A landscape with many valleys, sampled at points; each row gives a point and its height.
From any point a ball rolls to the lowest of the 6 points nearest to it. It stops when none of these is lower. Distance is the straight distance between rows; heights are no part of it.
(261): 131  136  114  133  144  131  112  121  102  141  133  142  119  145  120  117  112  163  149  130  153  127  131  123  137  123  159  105  112  119  140  136  126  112  137  138  108  134  112  108  150  115  height 20.0
(236): 102  111  155  121  99  140  120  141  139  131  121  140  142  111  147  132  158  129  110  105  82  111  145  140  121  115  106  143  173  108  120  92  147  123  104  130  189  143  174  138  104  172  height 14.8
(1605): 119  132  137  126  120  128  132  137  125  123  113  130  121  113  119  135  128  146  125  108  102  119  138  122  129  107  126  138  140  104  122  114  130  117  110  133  160  134  154  115  111  141  height 5.9
(686): 136  129  95  135  158  124  134  118  112  141  164  103  119  156  113  126  106  128  172  153  175  144  91  125  132  165  147  106  77  160  141  183  117  130  155  117  62  97  84  106  147  85  height 29.3
(824): 123  144  124  130  125  114  160  129  161  126  135  119  170  120  166  150  153  68  97  141  140  122  115  124  116  145  115  149  121  153  126  124  121  131  133  118  110  121  125  172  113  121  height 44.3
(323): 156  106  142  126  123  119  93  124  93  137  111  134  86  140  82  98  60  196  157  102  117  153  158  123  141  100  149  100  139  98  141  139  147  132  121  138  154  152  120  77  150  134  height 17.3
(579): 134  140  115  124  143  127  105  123  82  156  144  137  101  147  98  115  91  187  181  129  144  135  116  128  143  126  167  89  106  112  149  165  128  116  144  116  93  119  92  89  155  101  height 18.6
(871): 137  128  101  138  157  135  134  114  120  128  155  106  123  149  120  129  125  116  161  152  174  141  97  125  118  166  141  113  82  161  136  171  110  133  155  120  62  99  85  121  145  92  height 50.4
(427): 157  107  144  121  118  118  84  121  90  135  109  137  83  142  72  94  57  199  153  97  113  154  163  127  144  97  148  98  144  94  134  131  153  129  117  141  160  152  122  73  151  141  height 19.5
(1017): 103  129  139  125  124  127  167  128  165  115  131  120  177  118  177  151  175  59  81  141  107  114  129  137  113  149  109  160  120  157  109  112  111  145  123  120  138  115  152  187  112  145  height 23.4
(90): 132  132  100  134  146  134  117  111  109  138  145  127  130  150  113  119  122  134  154  144  171  135  115  114  131  144  155  106  100  142  132  152  117  122  146  123  82  113  95  109  141  105  height 21.4
(1482): 120  140  122  130  117  113  157  132  153  130  130  116  165  121  156  146  147  85  94  132  134  128  122  122  130  138  124  144  128  142  122  126  122  130  128  127  118  121  137  157  117  130  height 69.8
(1083): 108  161  113  137  144  134  179  134  172  128  137  120  185  96  186  156  203  23  87  175  123  97  90  146  97  148  89  175  120  181  106  108  79  143  144  110  92  92  111  207  102  139  height 27.2
(463): 106  148  132  131  136  128  174  130  169  119  132  123  180  105  181  159  190  46  84  160  115  104  110  145  102  151  96  162  119  168  112  107  99  142  133  114  115  108  127  205  108  135  height 24.2
(1210): 138  125  127  131  141  128  108  129  94  141  123  141  102  139  110  106  87  191  160  115  133  139  146  125  136  116  155  100  121  107  156  146  130  119  132  136  128  149  113  98  155  115  height 20.4
(1103): 126  88  169  120  93  110  91  129  110  126  107  137  89  133  94  115  99  176  128  96  98  134  152  143  162  95  122  118  176  80  108  103  190  131  89  147  210  164  169  96  117  141  height 19.4
(569): 133  134  110  135  138  132  119  115  112  134  130  138  131  143  119  119  123  143  142  138  164  130  125  114  135  132  156  111  110  129  131  134  123  115  141  135  98  124  112  115  144  112  height 19.9
(1371): 111  82  173  124  76  142  87  135  141  113  91  133  114  112  133  109  145  141  106  103  70  134  171  152  142  103  108  127  196  89  111  87  171  143  95  131  230  156  184  129  108  166  height 19.8
(835): 133  129  101  137  152  133  121  114  111  139  154  114  125  153  112  119  116  129  161  146  172  138  104  117  129  154  155  106  90  150  130  162  116  130  150  119  71  105  89  107  144  98  height 27.3
(492): 131  162  89  136  160  134  162  143  175  130  152  121  156  110  170  142  177  46  108  170  159  111  89  124  94  151  95  159  104  176  129  132  84  137  153  117  73  106  98  167  111  100  height 23.6
(695): 141  139  104  136  148  142  134  116  134  120  144  108  129  137  128  130  140  101  141  152  169  136  108  116  109  163  129  122  92  158  136  158  107  133  152  116  65  104  90  139  142  102  height 47.6
(1538): 142  145  95  137  173  131  153  121  125  118  171  105  117  151  131  146  131  110  165  167  170  132  74  141  111  174  123  122  72  173  148  176  100  131  170  117  41  96  79  131  152  83  height 17.5
(1053): 145  148  86  134  177  124  160  124  119  122  178  110  115  156  124  149  124  113  175  173  179  130  62  141  113  170  121  122  64  172  150  177  98  127  177  114  31  95  73  126  151  78  height 22.4
(1325): 158  105  149  114  109  109  80  119  88  138  107  137  75  140  71  100  60  197  145  93  110  147  160  132  151  90  138  99  158  83  123  116  171  118  109  148  174  154  136  72  143  147  height 25.4
(153): 115  99  171  122  98  128  112  132  120  115  105  141  110  115  112  133  124  159  123  103  90  129  146  140  139  104  115  131  170  92  116  105  168  128  100  128  197  156  169  117  109  153  height 14.3
(1543): 93  111  145  116  103  146  129  134  155  127  131  141  168  118  162  124  172  95  95  113  91  105  142  135  117  117  107  154  164  126  104  85  136  124  106  138  182  126  180  151  101  178  height 22.6
(1475): 131  131  132  130  139  126  125  133  122  127  114  137  113  123  118  121  109  162  134  112  124  125  145  116  133  104  141  130  126  108  132  122  129  113  116  140  149  143  140  104  124  125  height 36.5
(808): 152  111  143  124  126  124  104  124  104  136  115  138  93  133  93  103  70  186  148  101  119  145  158  122  135  99  143  110  139  98  143  134  145  125  115  140  160  157  127  88  140  136  height 22.7
(867): 95  112  137  115  106  138  141  131  155  125  136  128  173  124  159  129  172  84  88  120  96  108  143  130  122  123  117  156  149  137  102  96  122  135  109  130  167  116  172  154  104  167  height 14.5
(300): 128  150  117  132  118  118  148  128  144  128  122  117  157  122  144  141  139  96  102  132  142  130  121  117  133  135  130  136  128  138  125  126  123  122  131  129  109  118  134  150  126  128  height 35.5
(218): 145  112  145  125  132  119  91  124  79  136  114  146  79  146  76  100  55  215  177  106  120  159  146  132  149  112  165  90  125  100  148  156  143  140  136  134  132  140  106  71  166  110  height 15.4
(1135): 137  94  170  119  100  109  100  127  109  126  108  141  92  130  90  116  90  175  129  98  108  137  151  138  157  94  123  120  167  83  115  108  185  124  94  145  198  165  158  94  116  143  height 19.0
(1240): 134  131  119  131  146  127  112  127  102  143  130  141  113  143  117  111  101  178  154  125  145  130  139  124  137  118  158  101  118  113  149  140  126  115  136  137  118  141  112  104  150  115  height 22.0
(126): 125  128  141  125  124  128  129  135  125  123  113  135  114  113  117  134  121  153  128  106  106  123  142  121  129  102  128  137  137  104  126  118  133  113  110  134  162  141  149  108  113  136  height 10.6
(283): 144  148  95  138  155  143  142  129  144  120  150  106  125  132  144  134  149  89  136  159  167  132  101  121  102  167  113  130  94  167  141  160  98  135  159  116  59  103  90  151  140  99  height 7.3
(896): 117  125  146  120  115  129  127  138  123  123  115  133  121  113  118  137  128  148  122  104  98  118  140  124  129  103  122  142  147  103  122  113  137  119  107  127  171  139  154  116  109  146  height 8.9
(1220): 145  153  97  137  150  143  141  129  150  122  147  108  133  129  146  133  150  84  131  154  163  127  109  116  99  162  113  134  99  164  140  153  100  130  153  115  64  107  92  154  136  106  height 6.7
(1204): 137  150  111  133  129  120  151  128  153  128  131  119  157  120  151  145  141  77  107  145  153  127  115  113  116  149  120  139  118  149  132  134  121  124  140  118  94  120  114  161  121  119  height 16.0
(359): 102  126  140  122  119  136  164  129  170  110  128  119  179  117  177  140  185  54  75  138  101  115  135  139  112  147  107  161  126  156  105  109  113  147  119  122  148  111  161  193  112  154  height 18.5
(312): 155  103  150  117  115  116  97  120  103  136  113  137  90  134  80  106  69  184  142  100  114  145  155  124  146  95  133  111  152  91  129  123  163  120  107  143  175  161  136  85  131  146  height 24.7
(990): 101  115  152  120  99  138  125  139  132  130  124  137  138  112  139  136  155  134  112  105  83  111  143  137  125  112  110  142  168  109  121  97  143  126  103  127  184  138  170  134  106  169  height 13.8
(1085): 132  135  103  130  145  127  107  120  88  158  150  128  113  150  102  114  104  168  171  137  156  133  112  121  142  134  165  90  102  127  142  162  123  118  146  118  86  111  89  94  150  100  height 19.3
(1063): 124  140  123  131  133  128  130  135  128  124  110  133  124  119  125  129  126  147  125  119  127  122  139  117  138  109  140  131  126  114  126  118  125  114  121  142  137  130  144  117  124  128  height 26.2
(129): 143  158  91  138  160  144  149  136  151  124  156  109  132  130  152  136  159  81  130  161  166  125  98  122  98  165  107  137  98  170  143  156  94  133  161  117  56  106  90  156  136  98  height 4.6
(1126): 113  161  101  137  152  132  173  138  174  123  138  123  174  98  178  155  190  29  93  175  135  101  86  137  95  146  92  170  112  181  112  112  80  143  145  109  85  94  106  188  99  121  height 20.2
(245): 136  148  114  133  126  126  139  123  135  124  121  124  147  127  133  136  135  108  115  136  156  132  121  112  131  137  135  128  121  139  125  129  123  117  140  127  97  117  124  138  131  122  height 20.9
(1327): 109  86  168  126  82  146  92  139  154  120  97  134  125  105  147  111  152  130  101  104  69  131  169  150  133  105  102  131  196  93  117  86  168  135  97  130  232  157  186  138  105  173  height 17.9
(1027): 111  146  130  132  134  121  168  126  166  120  133  124  177  109  178  162  175  51  90  154  124  109  110  137  107  151  102  161  115  164  117  115  107  140  131  113  113  114  125  195  107  126  height 27.0
(181): 140  125  127  129  144  125  116  130  109  135  120  140  105  134  116  111  96  180  148  114  132  133  151  121  136  110  149  116  122  105  148  134  129  113  125  141  141  149  124  97  142  120  height 45.7
(630): 147  102  156  117  115  114  104  124  109  133  114  141  94  128  90  111  79  176  140  103  114  139  150  124  143  95  131  119  150  91  128  123  164  122  105  140  177  164  140  90  120  141  height 27.7
(884): 97  119  134  118  106  130  146  134  151  129  136  125  167  122  157  132  164  88  89  118  100  107  138  128  126  126  120  153  146  136  106  104  119  135  109  133  156  116  165  151  106  161  height 17.0
(715): 145  157  96  134  147  137  146  133  161  127  148  115  146  122  155  139  155  72  120  157  162  122  106  114  99  158  106  142  105  167  140  143  99  129  149  115  70  111  92  162  125  105  height 6.6
(347): 152  104  143  123  123  112  75  118  79  133  108  143  76  149  62  91  50  216  169  96  112  161  158  129  150  101  159  88  134  94  129  134  148  139  123  141  152  146  113  58  163  125  height 23.2
(713): 139  136  96  139  165  133  144  119  122  121  165  105  117  153  127  137  126  112  166  159  172  139  86  135  117  169  132  119  73  169  142  174  106  132  164  117  52  100  81  127  150  85  height 30.1
(1115): 143  158  84  138  169  144  158  130  133  119  172  110  124  141  141  145  157  98  148  174  169  125  72  138  106  174  108  130  82  177  148  166  85  134  175  117  33  97  82  147  149  94  height 4.8
(637): 110  85  173  124  82  134  94  135  127  112  96  135  105  119  122  118  136  153  115  102  76  134  161  147  144  104  109  126  188  90  113  94  173  142  98  128  219  157  182  120  111  159  height 18.3
(1098): 116  142  122  128  120  122  139  138  133  128  114  123  135  117  136  137  136  126  110  114  115  120  133  119  136  113  133  140  136  117  120  116  122  119  113  137  138  123  153  126  117  137  height 26.9
(1197): 109  76  177  122  74  134  77  132  130  112  89  131  102  119  121  104  132  150  110  100  71  132  173  148  149  99  119  124  193  84  105  84  178  145  87  138  229  155  186  118  109  159  height 24.8
(132): 125  111  157  119  111  127  119  133  118  122  110  140  109  115  108  134  112  159  128  103  98  125  141  127  131  104  121  135  150  96  124  113  152  121  102  126  180  155  154  108  106  146  height 11.9
(444): 112  141  122  129  114  119  145  138  137  132  122  119  148  119  144  138  144  111  103  117  117  124  129  121  139  119  131  144  138  127  119  118  122  125  116  135  134  118  151  136  116  138  height 37.6
(21): 140  146  111  135  131  132  131  118  134  122  123  122  144  130  130  129  132  109  124  143  162  135  118  108  125  142  138  124  115  144  127  133  122  120  144  124  87  112  112  138  134  119  height 22.1
(319): 137  128  130  129  139  128  106  125  83  146  129  143  98  145  99  112  80  201  174  121  133  139  133  131  142  119  166  89  115  106  157  157  132  122  142  126  113  134  101  93  161  105  height 8.7
(192): 152  108  143  127  124  117  85  121  84  132  107  140  80  146  72  94  54  208  165  98  113  158  158  127  146  103  156  94  134  96  139  141  148  138  126  139  148  147  116  69  160  128  height 18.0
(983): 141  152  111  132  127  127  142  122  146  123  126  119  150  126  140  136  139  93  115  140  157  132  117  111  123  145  127  130  119  147  129  134  119  121  142  121  89  115  115  152  129  122  height 15.9
(349): 114  155  117  133  147  125  170  132  172  123  136  124  173  100  179  158  183  39  93  166  129  101  99  136  98  150  95  165  111  171  115  113  93  138  138  110  98  104  108  189  103  120  height 19.7
(985): 142  98  161  116  108  113  105  124  112  129  111  142  95  127  91  116  86  174  133  102  111  139  147  129  148  94  125  124  155  86  123  117  169  121  102  139  186  166  148  93  117  144  height 23.1
(1052): 103  153  131  134  137  138  177  133  174  123  131  120  186  104  189  157  203  34  81  163  107  101  111  151  98  155  88  168  122  171  107  103  94  145  134  116  116  101  132  221  109  148  height 27.9
(1067): 105  95  164  127  91  143  103  140  141  121  107  137  127  109  144  119  155  137  107  106  71  124  159  148  131  112  102  133  189  101  123  90  161  134  100  130  218  153  184  139  107  172  height 16.2
(640): 151  114  140  128  130  124  100  127  93  137  115  136  88  137  89  100  66  196  155  103  121  151  156  124  139  103  152  100  135  98  148  144  139  131  124  137  148  151  117  83  152  128  height 16.3
(1226): 146  115  137  128  133  125  99  126  86  137  114  140  86  143  87  100  66  204  168  106  122  150  150  129  142  111  158  93  127  100  152  152  139  133  134  135  134  145  111  83  162  119  height 14.7
(436): 136  105  160  119  114  120  117  126  116  125  113  140  102  123  100  125  97  167  134  106  109  130  146  127  139  95  124  129  148  90  123  118  158  120  104  130  184  159  152  100  115  142  height 16.9
(1553): 145  106  145  122  128  110  79  122  76  133  114  149  75  154  64  95  46  223  183  98  115  165  151  131  156  104  166  85  125  96  137  149  151  145  130  139  140  140  107  56  166  111  height 21.5
(1093): 100  103  159  127  99  146  113  141  148  128  119  145  143  110  158  125  164  124  106  108  79  115  153  145  121  114  101  142  180  110  121  86  153  122  105  134  206  146  184  148  105  178  height 19.2
(1072): 100  118  141  118  113  139  156  128  167  113  132  123  181  117  172  136  180  59  74  132  99  112  138  132  116  139  112  162  132  150  100  108  114  143  115  124  154  109  168  176  109  160  height 17.7
(310): 148  101  145  118  121  106  68  119  75  132  111  149  69  156  56  92  45  224  176  94  110  161  160  129  155  96  160  83  130  87  126  130  158  139  120  145  151  145  110  48  162  121  height 38.0
(321): 126  90  171  116  92  116  99  128  115  119  105  141  95  126  98  120  104  169  126  101  98  135  149  141  157  97  119  125  168  83  110  106  180  129  94  141  203  163  167  101  113  144  height 16.4
(1416): 98  110  149  122  102  147  122  136  148  131  126  144  154  114  157  127  168  113  103  110  84  108  147  141  119  116  105  146  174  116  115  83  142  122  105  136  192  138  180  147  105  179  height 19.6
(302): 144  155  83  131  176  130  164  125  121  118  176  110  118  148  129  151  137  107  165  177  174  127  61  143  110  172  116  128  69  177  147  171  89  131  181  112  27  92  73  136  150  86  height 15.2
(1373): 105  134  127  126  110  123  147  138  143  131  130  118  153  117  147  137  150  105  97  115  108  116  132  123  136  122  125  148  142  126  116  114  121  129  113  135  144  119  157  139  112  146  height 24.4
(412): 142  138  93  135  170  122  148  122  118  128  171  104  114  156  123  142  112  118  176  161  179  139  76  141  120  170  135  116  68  166  150  181  109  129  168  117  46  97  80  119  149  79  height 27.8
(87): 147  99  162  115  104  111  98  121  106  135  109  138  87  134  85  111  76  181  136  97  110  141  150  132  153  91  127  115  163  87  121  117  177  122  101  145  189  165  150  89  123  144  height 22.5
(934): 128  135  105  132  145  130  110  118  97  152  148  132  123  150  111  116  110  160  162  138  160  133  114  120  140  132  161  97  104  126  138  152  122  116  145  126  89  119  94  102  147  107  height 18.8
(1206): 96  114  143  119  103  138  131  137  143  131  134  134  157  117  151  129  164  110  104  110  90  105  140  131  125  118  115  151  162  120  112  94  132  125  103  132  174  129  171  144  104  173  height 8.3
(1145): 123  150  118  131  138  120  163  129  167  124  140  122  169  111  172  159  163  53  100  156  139  112  107  124  104  149  105  157  112  163  124  119  106  133  136  112  102  118  110  182  109  117  height 18.1
(771): 121  98  171  118  99  125  113  130  117  117  108  141  105  118  108  132  118  161  125  105  94  130  146  139  141  101  117  130  165  91  118  107  169  128  100  128  195  158  165  111  110  147  height 13.9
(1182): 113  102  168  123  97  131  114  133  121  115  109  141  114  112  116  136  132  152  122  105  88  123  146  140  136  108  113  134  169  96  120  104  161  131  103  122  194  155  170  118  109  158  height 14.1
(25): 112  94  172  126  88  135  109  134  125  116  104  140  113  114  123  130  135  153  116  104  82  129  151  147  138  107  108  131  179  96  118  99  167  134  101  127  204  155  176  124  112  160  height 15.5
(982): 132  133  119  132  144  129  117  127  108  137  126  143  118  140  120  115  111  168  145  125  148  127  138  122  138  118  153  111  115  115  143  132  122  112  133  142  123  140  120  108  145  116  height 22.3
(429): 136  113  149  121  127  125  121  131  118  126  115  139  105  121  105  123  97  167  135  106  115  130  148  120  132  100  132  131  138  99  131  123  143  116  107  135  171  156  142  98  116  135  height 30.4
(423): 100  122  130  122  112  121  157  131  153  129  134  117  168  122  160  137  163  83  89  124  108  114  134  126  132  131  122  153  137  141  109  115  118  140  112  130  146  117  158  155  108  149  height 27.5
(1217): 109  150  126  129  140  125  170  129  169  122  134  126  174  105  180  162  181  45  91  158  124  104  105  137  100  151  98  166  114  167  115  110  98  140  135  110  106  110  115  197  104  128  height 22.2
(577): 102  125  140  123  118  129  163  126  164  115  131  119  176  117  172  143  179  62  77  136  104  115  134  136  118  144  113  158  125  153  105  111  114  146  119  125  144  114  156  179  111  150  height 20.3
(735): 159  105  147  117  113  116  91  120  95  137  109  135  82  139  76  100  63  195  148  99  113  149  160  127  146  94  139  105  151  91  130  126  159  122  112  144  170  158  130  79  139  144  height 21.0
(1036): 132  134  111  129  143  129  105  121  84  154  144  138  112  146  106  112  97  180  170  131  149  132  122  124  140  126  163  90  110  115  148  154  127  116  141  121  99  128  95  97  155  107  height 16.1
(861): 145  98  162  115  99  104  89  126  101  137  108  136  85  136  83  109  78  184  135  95  108  140  154  139  161  89  127  110  171  78  116  108  188  121  93  153  195  164  155  87  122  144  height 21.7
(1056): 143  115  143  125  129  125  117  130  115  130  114  139  103  127  106  116  90  173  141  109  120  135  152  118  133  100  137  124  132  100  137  129  140  117  112  140  161  157  136  95  128  133  height 51.8
(772): 125  150  116  131  121  122  142  132  136  127  116  122  142  123  137  136  136  118  109  127  135  128  129  114  139  124  140  134  130  129  122  122  122  117  131  137  116  119  142  135  125  126  height 40.1
(1101): 146  152  108  132  134  133  139  124  148  124  133  115  148  125  141  137  143  86  120  148  160  132  112  108  110  155  123  132  112  155  134  141  114  126  144  113  78  114  101  156  128  112  height 10.9
(1590): 104  126  139  122  108  131  132  141  129  129  122  129  135  111  130  139  144  135  116  105  91  111  138  126  127  113  119  145  154  109  120  106  130  123  106  130  165  131  161  125  105  159  height 12.5
(55): 106  114  157  121  101  134  121  139  128  126  118  136  129  110  130  138  144  143  117  104  86  115  141  136  128  111  112  138  168  104  123  102  146  126  103  123  183  142  168  127  107  163  height 12.2
(994): 120  145  123  128  126  125  134  137  132  127  110  125  128  119  128  132  132  137  121  115  118  120  133  118  136  111  137  138  131  114  123  116  123  114  117  140  139  127  149  120  120  133  height 18.9
(1471): 107  138  136  128  130  121  171  128  168  118  133  122  178  111  178  157  177  54  84  149  116  113  118  138  112  151  106  161  117  161  112  113  109  143  128  115  123  113  132  194  110  135  height 12.7
(874): 137  132  99  138  162  134  140  118  121  127  161  104  119  153  122  133  121  116  166  155  173  140  86  131  120  170  139  115  74  166  141  175  110  133  160  119  55  98  84  120  149  85  height 36.7
(878): 141  163  81  137  164  142  158  144  167  129  162  118  146  122  165  136  175  64  121  175  170  117  88  127  96  160  96  148  101  180  140  146  85  136  160  124  57  105  92  162  128  99  height 12.9
(708): 145  150  87  136  171  138  157  127  126  117  169  108  114  145  135  146  143  103  161  171  172  129  72  141  107  173  116  125  74  173  146  172  91  131  174  115  35  95  78  140  149  87  height 9.6
(269): 142  119  138  129  133  127  99  126  82  139  119  146  88  144  89  107  66  210  179  111  125  151  142  133  142  116  165  89  119  101  156  159  137  132  140  129  124  139  105  83  164  109  height 13.4
(1572): 158  105  148  114  112  107  71  119  84  135  102  139  73  144  65  97  56  205  151  90  110  151  160  134  152  92  146  92  153  82  122  114  167  122  110  149  166  153  127  64  151  144  height 36.2
(1385): 111  131  129  126  119  115  162  127  160  125  132  118  173  121  166  148  159  71  87  135  122  118  126  128  128  144  120  152  126  149  116  119  119  138  127  123  129  118  144  169  114  133  height 69.3
(62): 106  103  164  123  96  138  112  138  131  122  112  139  124  110  133  134  147  143  116  103  77  119  148  144  130  113  105  134  179  102  123  96  156  132  102  124  199  149  174  133  110  166  height 14.2
(301): 107  135  128  124  114  125  137  141  134  130  121  122  141  113  136  138  144  124  109  107  100  112  136  123  134  114  125  145  146  116  117  112  124  124  110  135  150  124  158  128  110  147  height 18.2
(1073): 114  81  177  119  78  126  81  132  121  114  95  135  97  128  112  109  125  162  118  96  81  130  162  148  156  98  121  123  187  83  104  90  183  145  83  140  222  156  182  106  110  148  height 23.9
(766): 105  126  132  125  117  121  164  128  161  121  134  120  176  120  169  146  167  68  85  135  114  118  130  130  124  142  118  155  128  150  112  114  116  142  122  124  137  116  151  172  114  140  height 39.5
(1353): 109  133  126  124  112  119  155  135  150  131  130  116  160  119  155  138  152  91  93  122  115  120  131  126  136  130  125  148  140  136  115  117  121  134  117  130  138  119  156  150  112  143  height 43.9
(205): 144  145  104  136  141  140  134  121  143  119  136  113  138  130  133  132  141  95  132  150  167  134  112  110  108  158  129  127  105  156  133  147  111  127  149  115  74  110  99  145  136  110  height 18.7
(1003): 141  144  94  138  160  142  142  122  135  114  155  106  120  141  133  135  144  101  148  161  168  133  93  129  107  172  121  127  84  168  140  167  97  137  162  115  53  101  87  141  145  94  height 17.8
(652): 140  123  134  132  139  128  104  129  90  140  120  140  96  143  103  106  81  195  164  113  129  142  148  129  138  113  156  99  125  105  159  150  132  125  134  133  127  144  110  93  157  115  height 15.3
(482): 137  141  107  135  136  136  125  112  126  125  128  125  138  137  122  125  130  117  130  144  168  133  120  110  127  143  145  115  109  144  126  137  117  118  143  123  85  111  106  128  140  116  height 25.2
(1457): 140  153  110  131  134  124  151  129  160  127  137  120  159  116  161  149  149  66  108  148  150  120  112  115  108  149  113  142  114  156  133  133  114  127  141  112  92  119  105  168  117  114  height 12.0
(65): 144  161  82  138  167  145  154  139  149  126  167  110  128  133  152  135  168  83  134  172  171  123  81  133  99  170  100  135  94  179  145  158  85  136  169  123  40  100  87  156  145  97  height 4.1
(331): 140  140  107  138  138  139  129  114  130  122  129  121  137  135  127  128  133  107  134  145  166  134  115  109  118  151  138  119  104  149  129  143  115  124  147  119  77  111  103  131  138  112  height 36.9
(108): 148  114  139  128  131  125  97  129  90  137  114  138  90  141  89  99  67  201  163  107  123  151  153  129  141  111  157  97  130  102  154  150  137  133  131  136  140  148  113  86  158  123  height 15.6
(452): 137  147  113  133  129  129  133  118  134  122  119  124  144  129  130  131  133  111  120  138  159  136  121  113  134  139  140  124  117  139  126  131  122  117  142  126  93  115  120  136  136  121  height 21.3
(1407): 101  126  132  122  106  129  138  138  138  135  132  126  151  116  145  135  155  112  103  110  97  109  136  124  130  118  120  148  154  122  113  107  125  130  106  131  157  122  163  136  106  158  height 13.3
(706): 133  133  113  130  143  129  111  124  92  150  137  142  112  146  113  114  103  176  160  129  150  130  130  124  137  123  163  98  113  115  148  145  126  115  140  129  106  130  101  101  152  109  height 18.4
(1267): 146  118  135  130  135  127  109  129  100  139  119  137  95  135  102  104  76  189  155  108  126  142  154  122  138  109  150  107  129  102  152  141  134  124  124  139  144  152  121  92  148  124  height 23.3
(779): 121  157  105  134  152  127  167  135  173  123  140  125  168  105  175  156  178  39  100  167  142  105  94  128  98  147  97  165  109  175  119  120  88  138  142  110  88  105  103  181  101  112  height 17.4
(795): 129  137  124  127  140  129  126  133  123  126  112  135  118  125  122  124  116  156  133  118  127  124  142  119  136  109  145  128  122  109  133  122  124  111  122  143  142  141  139  106  128  122  height 34.2
(920): 132  135  94  133  149  127  118  117  96  155  158  115  115  156  103  117  107  149  171  140  165  140  100  120  142  147  160  96  93  142  137  169  120  124  146  121  74  103  87  95  147  94  height 21.2
(1530): 137  120  135  129  137  127  120  132  117  130  116  140  105  128  110  115  96  172  142  111  126  132  150  115  134  104  141  124  126  105  140  130  131  116  118  141  154  153  132  103  131  127  height 61.7
(343): 110  121  151  123  108  133  126  138  124  126  116  135  125  111  123  140  137  146  122  106  90  115  140  129  128  109  117  141  156  101  119  107  142  123  101  126  174  139  162  121  106  157  height 10.8
(793): 130  150  116  130  132  119  157  130  164  126  137  120  168  114  164  152  154  62  100  151  142  118  111  121  106  151  109  150  115  156  128  127  112  131  137  114  99  121  112  174  112  114  height 17.6
(973): 143  156  87  139  167  144  153  132  141  123  165  108  124  137  148  138  159  90  139  166  168  123  87  132  103  171  107  131  91  174  147  160  88  135  168  119  46  101  86  150  144  95  height 3.3
(1498): 109  132  135  128  124  115  167  128  162  123  133  121  176  117  171  155  166  63  86  140  122  117  121  132  122  148  115  157  120  154  117  118  115  140  125  119  125  118  138  182  112  131  height 57.5
(66): 121  88  174  121  93  121  104  128  116  117  103  141  99  125  104  127  113  165  125  101  96  134  149  141  152  98  118  129  171  88  113  105  176  135  95  136  205  161  171  104  113  148  height 15.7
(505): 135  128  127  130  142  128  107  129  91  146  128  142  103  145  108  109  89  189  164  118  137  135  138  127  138  118  158  97  121  106  158  149  129  120  137  132  117  143  106  98  159  111  height 15.8
(1331): 128  142  118  134  137  129  129  128  124  127  115  136  127  130  123  124  123  147  129  126  140  126  134  117  140  116  146  124  121  120  130  122  123  110  128  144  123  132  134  115  134  121  height 24.3
(1580): 157  104  145  118  116  114  76  118  82  134  107  139  76  144  62  95  51  208  160  95  110  154  161  130  150  96  150  93  145  90  128  126  158  130  119  144  160  151  120  63  153  140  height 27.4
(1043): 136  133  106  135  141  138  124  109  121  126  137  121  133  143  117  123  128  119  141  145  170  135  112  111  125  150  147  114  99  147  127  147  118  124  147  121  80  110  100  121  143  110  height 34.1
(1286): 135  144  113  132  132  131  127  117  126  126  121  130  139  135  124  129  131  122  128  138  162  130  122  112  132  137  146  118  115  137  124  130  123  114  140  131  95  117  119  127  139  120  height 23.5
(1458): 126  160  102  133  151  128  160  135  173  126  143  123  164  110  171  151  169  48  107  164  147  109  98  123  97  149  99  159  107  170  126  126  95  133  140  112  85  112  98  176  107  107  height 14.6
(805): 130  141  114  133  144  131  120  125  118  132  120  139  123  136  123  120  116  154  137  128  148  127  134  119  138  119  150  116  116  120  134  126  122  111  132  142  114  132  124  111  142  117  height 21.6
(291): 135  142  110  134  138  134  122  114  122  126  127  131  136  138  119  124  127  126  134  140  168  134  120  111  131  138  148  116  111  137  123  135  120  118  142  129  91  116  112  121  141  119  height 21.8
(591): 143  160  81  134  174  137  165  127  125  119  180  111  123  145  132  150  151  101  158  179  176  123  57  143  109  170  112  127  74  180  148  170  84  129  182  112  25  90  76  140  150  91  height 9.7
(148): 114  85  177  124  86  126  97  129  119  113  98  138  103  120  110  119  125  159  117  102  86  133  155  149  150  102  116  127  180  90  111  100  176  141  95  135  214  157  176  112  113  153  height 16.8
(800): 118  144  116  131  117  117  147  133  140  127  118  118  149  120  140  138  139  110  103  121  129  127  126  119  142  125  133  136  134  130  123  120  122  123  126  135  121  118  145  140  121  132  height 47.0
(1437): 100  118  134  120  110  129  158  129  160  122  136  122  175  122  166  136  172  70  80  127  106  115  135  130  122  136  119  155  135  146  103  110  117  143  117  126  152  115  164  165  111  153  height 20.1
(1391): 146  152  102  134  142  138  141  128  150  122  141  112  142  126  146  135  147  81  125  153  162  129  110  111  103  158  117  135  106  160  138  146  106  128  150  114  74  112  96  155  129  110  height 8.6
(102): 131  132  109  132  143  132  111  116  99  144  138  136  126  149  113  114  115  158  153  134  158  130  123  119  139  131  159  103  107  127  137  139  122  116  138  132  97  128  106  106  148  109  height 19.1
(923): 138  155  106  132  140  126  153  133  164  128  142  119  160  113  160  147  155  62  110  155  152  120  107  114  102  150  108  147  111  160  134  131  107  129  143  109  88  118  100  169  114  109  height 9.8
(781): 131  146  114  132  134  127  130  122  127  126  115  131  135  133  127  129  128  132  124  130  152  129  129  116  140  126  145  122  120  129  127  125  122  113  135  140  107  121  130  123  136  122  height 24.1
(1602): 103  157  122  135  137  139  182  137  174  132  137  121  189  98  194  150  211  26  78  171  114  97  102  152  96  149  85  176  126  176  105  99  86  144  139  116  105  95  125  226  103  154  height 34.6

For each start below, name the point where the ball stops.
(349) => (973)
(781) => (973)
(1103) => (1605)
(312) => (319)
(1325) => (319)
(347) => (319)
(482) => (973)
(1371) => (1605)
(1056) => (319)
(772) => (973)

Two balls start at each pair of points below. Name the first point that both come to, or write never.
(1083) and (793) => (923)
(1126) and (1457) => (923)
(1602) and (1204) => (923)
